Each row is a point on a tangle of strands that fork and nearly touch. The rows are in no order.
In the rows, 128 means zero.
Two points are linked if the straight distance between their rows is under 113. Some points are linked to none.
(236): [101 139 103 104 157 132 116 129 166 123 114 145 119 137  81  69  47 100
  82 106  95 126 180]
(1030): [161 153 110 153 131 120 120 155  82 144 127 158 169 150 122 165 165 150
 177 181 165 134 125]
(622): [127 126 128 100 171  98 129 103 150 154 131 119 145 116  92  69  83  82
  90 133 114 133 162]
(1048): [146  91 103 110 145  63 108 107  99 122 101 160 156  69  74 150 102 107
  98 130 131 135 104]
(194): [122 151 114 111 150  91 102 119 154  79 156 127 160 124  88 132 133 102
 124  80 137 117 202]
(11): [113  60 108 133  98 106 134 173 110 146 118 127  98  92 119 134  92 158
 110 130 100 167  86]
(421): [115 160 117 135 100 107 159  79 167 183 146  71 120 150 189 120 106 130
 156 148 137 129 117]
(342): [119 158 109 107 133 150 139 179 100 130  89  92 119 133 130 124 133 143
 142 129 100 132 156]
(272): [150  74 156  87 144  27 131 105 109 156 116 104 134  93  87 119 125 117
 125 121 107  96 120]
(352): [111 158 134 120 145 167  68 199 125 123  81  76 104 109 160 110  92  84
 148 115 154 118 145]
(699): [107 165 105  75  72 132 129 135 181 129  76  97 138 181 118 132 127 142
 133 123  88  89 175]
(520): [191  80 140 135 120  99  69 118 114 131  94 110 175 105  95 129 130 123
 129 104 155 135  89]
(1098): [ 97 189 110  89 143 147 132 182 121 142 103  63  90 143 161 125 107 137
 172 121 107  97 174]
(200): [113 141 142 126 153 137 119  72 170 102 160 161 102 126 105 104 107  85
  81 147 166 125 136]
(523): [142 205  97 121 171 125  65 164 131 144 139  96 154 146 137 143 112 146
 200  92 148 135 170]
(706): [ 79 153  98 140 161 138 182  64 116 149 130 162  98 129 161 119  75  90
  88 162 142 140 103]
(1104): [123 139 149 148  91 125 159 121 138  96 207 133  95 131 150 179 169 172
 162 149 139 127 146]
(937): [122 133 130 117  85 125 116  72 208 157 133  89 142 157 162 112 117  95
 137 133 166 118 120]
(659): [156 179 116 127 121  97  43 184 139 111 124  99 156 110 113 158 112 142
 178 123 156 132 187]
(448): [152  90 183 153 121 108 156 142 114 126 184  92 106 106 146 127 193 157
 163 129 111 122 106]
(766): [194  87 152 134 128  57  82 141 112 150 128  86 168  96 102 114 146 152
 158 108 120 137 105]
(65): [116 164 106 173 133 182 179 138 120 157 135 111 118 177 176  98 128 172
 155  94  92 152 131]
(900): [125  48 189 110  91 149 111  93 174 147 119 155 103 142 132  90 127 105
 113 119 159 107  77]
(330): [147 170 104 162 158 190 148 125  85 105 129 151 161 182 124 128 179 159
 128 107 129 162 138]
(32): [ 81 104 110  87  84 118 160 155 162 139  98 143 130 145 111 102 109 154
  98  98  35 114 170]
(162): [138  70 152 108  83  64 118  75 136 161 122 115 111 128 125 172 100 146
 140 143 172 120  80]
(562): [110  73 125  99 132 141 159 126 127 162  79 148 103 125 110  85  85 101
  79 146 104 125  90]
(1090): [144 125  88 168 100 137 158 133  94 161 126 164 157 189 131 146 148 172
 167 173 147 146  90]
(853): [137 132 138 109 110 127 153 122 158 157 129  74 141 157 147 101 158 137
 147 116 100 123 151]
(248): [ 94 121 138 119 141 129 200  86 133 175 138 125  92 131 167  94 105 100
 107 169 105 121 109]
(769): [124 106 101  98  89  44 121  91 136 142 143 125 128 105 102 191  95 151
 124 158 140 128 111]
(186): [ 97 107  87 112 119 118 134 162 151 142 102 124 131 127 105  81  61 117
  99  93  74 147 166]
(569): [160  75 131 126 125 129  86 158 101  90  70 138 154 101  81 133 131 117
 100 102 118 119 102]
(57): [134 131 111 107 187  63 127  77 120 176 128 132 172  80 112 104  87  75
  99 139 133 155 134]
(696): [168  97 175 153 158 127 157 119  99 102 164 120 144 114 125 115 218 135
 131 100 107 121 114]
(877): [137 102 145  94 140 105 124  61 165 128 131 153 124 123  85 110 118  82
  87 155 159 102 110]
(955): [115 105 157 149 128  83 150 134 113  68 197 149  91  69 124 170 155 123
 124 148 124 107 132]
(559): [ 93 184  73 151 164 180 159 155  94 131 134 127  98 161 164 135  93 168
 149  91  99 138 131]
(512): [112 147 100 134 178 152 156  72  93 133 116 163 146 130 141 130 118  85
  80 136 149 157 109]
(259): [152 184 159 117 165  92 112 150  86 117 117 104 132  90 145 160 181 133
 176 169 114 100 140]
(1046): [128  77 137 117 127  73 107  94 130 106 134 170 104  78  81 144  87  96
  91 161 157 108  91]
(199): [100 175 126 140 179 154 148 111 117 107 186 131 101 149 167 143 136 110
 141  87 146 120 147]
(1091): [132 117  79 167  83 162 122 100 132 130 119 161 148 141 135 160  90 154
 104 140 159 180  80]
(167): [171 147 134 113 136 131 110 134 143 177 106  44 177 152 141  83 157 125
 154 113 133 140 145]
(435): [162 129 118 123 137 125 126 175  86 153  98 102 151 128 106 116 158 162
 148 139 103 140 126]
(556): [180 110 135 111 158  31 122 113  83 163 124 111 165  81  94 137 147 156
 153 131 103 132 115]
(530): [ 78 166 100 139  93 170 150 145 175 119 134 130 101 166 157 119 102 167
 154  68  83 102 165]
(881): [151 126 161 114 128 152 130  96 101 121 103 118 123 121 144 170 163  99
 131 171 176  90  82]
(652): [141 133  78 163  69 151 134 124 140 136 101 183 179 211 105 147 139 184
 145 143 129 137 114]
(695): [157 102 156 143  94 161 131 194 117 104 137 127 127 153 106 130 193 186
 157 122  97 125 138]
(557): [120  89 189 102  60 164 128 142 158  97 137 146  95 140 143 170 175 147
 137 133 130  71 126]
(1102): [160 138  89 105 142  86  96 123  95 105  94 154 187  95  62 171 136 142
 112 126 122 141 141]
(805): [127  76 123 139 101  80 149 172 106 149 155 120 108 114 109 137 132 206
 143 129  82 157 111]
(1043): [116 126 171 130 141 148 127 104 141  75 151 159  88 114 123 139 147  75
  99 169 170  90 121]
(924): [159  84 171 103 162  60  98 114 126 116 116 121 125  85  86  83 127  85
 110 141 116  81 110]
(982): [123 132 116 122 130 110 133 118 116 155 126 106 125  95 152 137 111 112
 129 153 149 149 107]
(511): [122 122 155  85 123 131  88 138 161  95  87 131  93 111  88 118 107  72
  90 173 150  71 127]
(1004): [115 128 137 118 184 106 116 142 119 143 121 127 100  75 109  73  75  84
  90 153 119 139 137]
(571): [125  79 124 154 122 141 134 124 142 122 149 147 134 110 121 105 125 116
 101 104 134 165 110]
(122): [ 89 168 134 119  82 129 176  45 202 133 141 156 143 172 144 125 150 125
 116 113 106  78 153]
(609): [127 193 145 155 189 152 100 126  87 102 175 145 112 118 170 175 149 108
 155  96 166 140 131]
(682): [143 178 100 141 183 177  91 166  82 162  79 109 153 137 152 106 111 130
 146  93 137 182 126]
(1034): [151 130  96 148 154 157 125 118 107 162 102 109 176 131 139  98 119 121
 109 107 135 184 108]
(863): [168 108 155 179 163 109  87 107 101  67 164 163 164  73 131 149 158  98
 107 118 158 140  99]
(1050): [ 94 165 134 123 135 147 170  41 170  87 163 178 129 173 131 135 157  97
 101 121 141  96 158]
(456): [125  41 173 111  96  85 114 108 146 168 104 110  93 122 129 116  95 117
 127 128 154 118  75]
(107): [112 102 142 129  76  99 163 170 134 150 167 126  96 155 135 147 159 214
 174 154  87 126 128]
(986): [153 137 157 159 190 120 125 114  91  89 159 141 159  97 131 121 191  98
 112 102 134 137 130]
(428): [148 127 112 160 134 146 165 150 101 156 147 115 142 148 138  99 156 178
 153 125 104 173 122]
(1025): [122 150 116 143 176 183  84 163 118 154  99  94 127 127 170  87  87  83
 131  81 157 160 122]
(981): [ 99 130 139 130 204 138 150 163 105 134 157 130  84 105 117  62  76 103
 104 105  84 138 163]
(509): [105 158 137 120  78 113 167  82 203 168 148 103 151 170 157 101 139 144
 145  96  81  94 167]
(771): [107  88 155  87 124 146 180 111 136 188  85 110  93 148 153  84 119 102
 112 157 102  98  85]
(787): [122  65 121 105 121 130 112 161 125 121  74 146 118 107  82 106  98  99
  82 124 112 123 103]
(637): [150 120 140 172 153 161  85 109 113  86 131 160 155 101 133 144 132  73
  89 126 192 148  96]
(1057): [136 150  92 124  90 141 130 135 141 102 116 149 159 173  92 151 150 172
 133 124 110 133 157]
(74): [106 119 174 110 102 173 156 125 140  66 139 166  86 129 131 172 176 104
 110 158 138  68 132]
(499): [144 164 139  98  94 104  75 155 163  85 127  85 143 125 106 166 147 121
 153 128 148  88 193]
(1006): [132 131 113 183  82 180 163 122 124 134 152 160 126 176 159 147 150 183
 149 159 144 155  95]
(926): [137  39 167 127 113 136 111 112 169 128 143 171 129 122  92  76 132 119
  96  87 127 131 101]
(677): [129 137  82 105 135 124 144 137  95  95  96 151 160 125  72 155 142 147
  96 118  94 139 155]
(290): [ 92 144 117 130  85 145 155 116 143  93 150 145  91 133 151 181 121 143
 129 157 140 122 137]
(780): [ 92 144  98 134 181 141 158 152 102 142 146 122 108 122 151 103  86 121
 128  83  95 146 151]
(104): [104 154 140  99 156 137  82 175 137 106  81 104  95 104 117  94  97  65
 114 143 141  93 161]
(894): [145 118 139 150 181 161 126  97  74 117 103 163 145  99 139 134 150  73
  85 143 167 146  66]
(633): [108 117 123 155 161  83 144 120 100  94 185 164 114  61 121 146 127 116
 108 131 133 159 129]
(182): [ 99 107 105 164 164 122 146 118 130 113 182 168 107  99 123  99  81 113
  94 103 131 179 134]
(356): [ 97 111 140 106  95 130 178 150 155 163 132 106 120 150 152  89 140 162
 134 101  40 119 159]
(96): [119 184 104 109 150 146  97 155 153 138 132  64 127 156 160 118 104 129
 175  81 133 109 171]
(87): [104 173 115 165 122 160 180 100 146 186 133  84 107 166 206  99 101 140
 154 115 117 133 114]
(681): [129 134 156 131 125 116 168 132  98 104 168 116  97 105 140 169 184 152
 148 161 118 106 125]
(337): [116 152 129  88  99 144 103 167 174  88 107  87 127 153 111 129 143 120
 146  96 110  91 201]
(715): [123 106 129 108  92 137  81 101 218 142 113 114 135 148 126  88  86  78
 106 131 173 122 121]
(1082): [162 181 157 185 175 141  91 151  65  90 152 166 132  97 165 181 162 135
 153 142 154 158 123]
(288): [132 116 182 113  82 169 126 185 148  92 123 101 103 143 135 136 193 149
 153 125 102  88 149]
(400): [151 200 136 117 144 128 117 135  98 137 117 114 150 149 140 167 179 136
 184 188 165 105 151]
(761): [ 97 108 132 144  52 162 157 115 150 124 152 168  96 148 169 170 127 184
 133 152 124 131  91]
(684): [140 171 114 165 142 171  99 166  75  99 117 166 129 117 141 181 118 146
 134 151 164 161 128]
(542): [121 104 148 136  54 152 137 186 142 119 149 157 113 174 124 154 171 212
 164 144  99 114 141]
(848): [139 166  91 162  95 168  99 139 123 118 125 141 137 151 145 170  97 150
 140 152 183 158 129]
(367): [124  72  87 146  97 140 121 141 101 142 102 150 120  95 125 151  70 146
  96 140 141 183  63]
(528): [171 163 101 131 139 139 100 101 127 152 106 103 195 157 123 119 148 128
 135 119 159 161 132]

Follow the links from the first point to the second, and from the first to the third. Name the last point that the two ways share.
(562); (182); (1046) | (681)
(456); (248); (1043) | (681)
(435); (1025); (1050) | (853)
(259); (107); (512) | (1090)
(622); (715); (499) | (65)
(11); (894); (259) | (1090)
(1025); (523); (421) | (65)

A fork is a point with three links, a tip a point with one. Leave the first point through the second and follow the links. Name the first fork or tip that comes.
(681); (448) | (924)
(695); (288) | (1090)
(877); (200) | (199)
(924); (272) | (681)
(699); (337) | (65)

A fork is a point with three links. Follow the links from the first point to the second and name the forks in between, in order.
(428); (352) | (65) > (622) > (853)
(637); (805) | (681) > (1090)
(259); (695) | (1090)
(1025); (421) | (853) > (622) > (65)
(1102); (696) | (1090) > (681)
(236); (352) | (853)
(186); (715) | (622) > (65)
(248); (900) | (681)
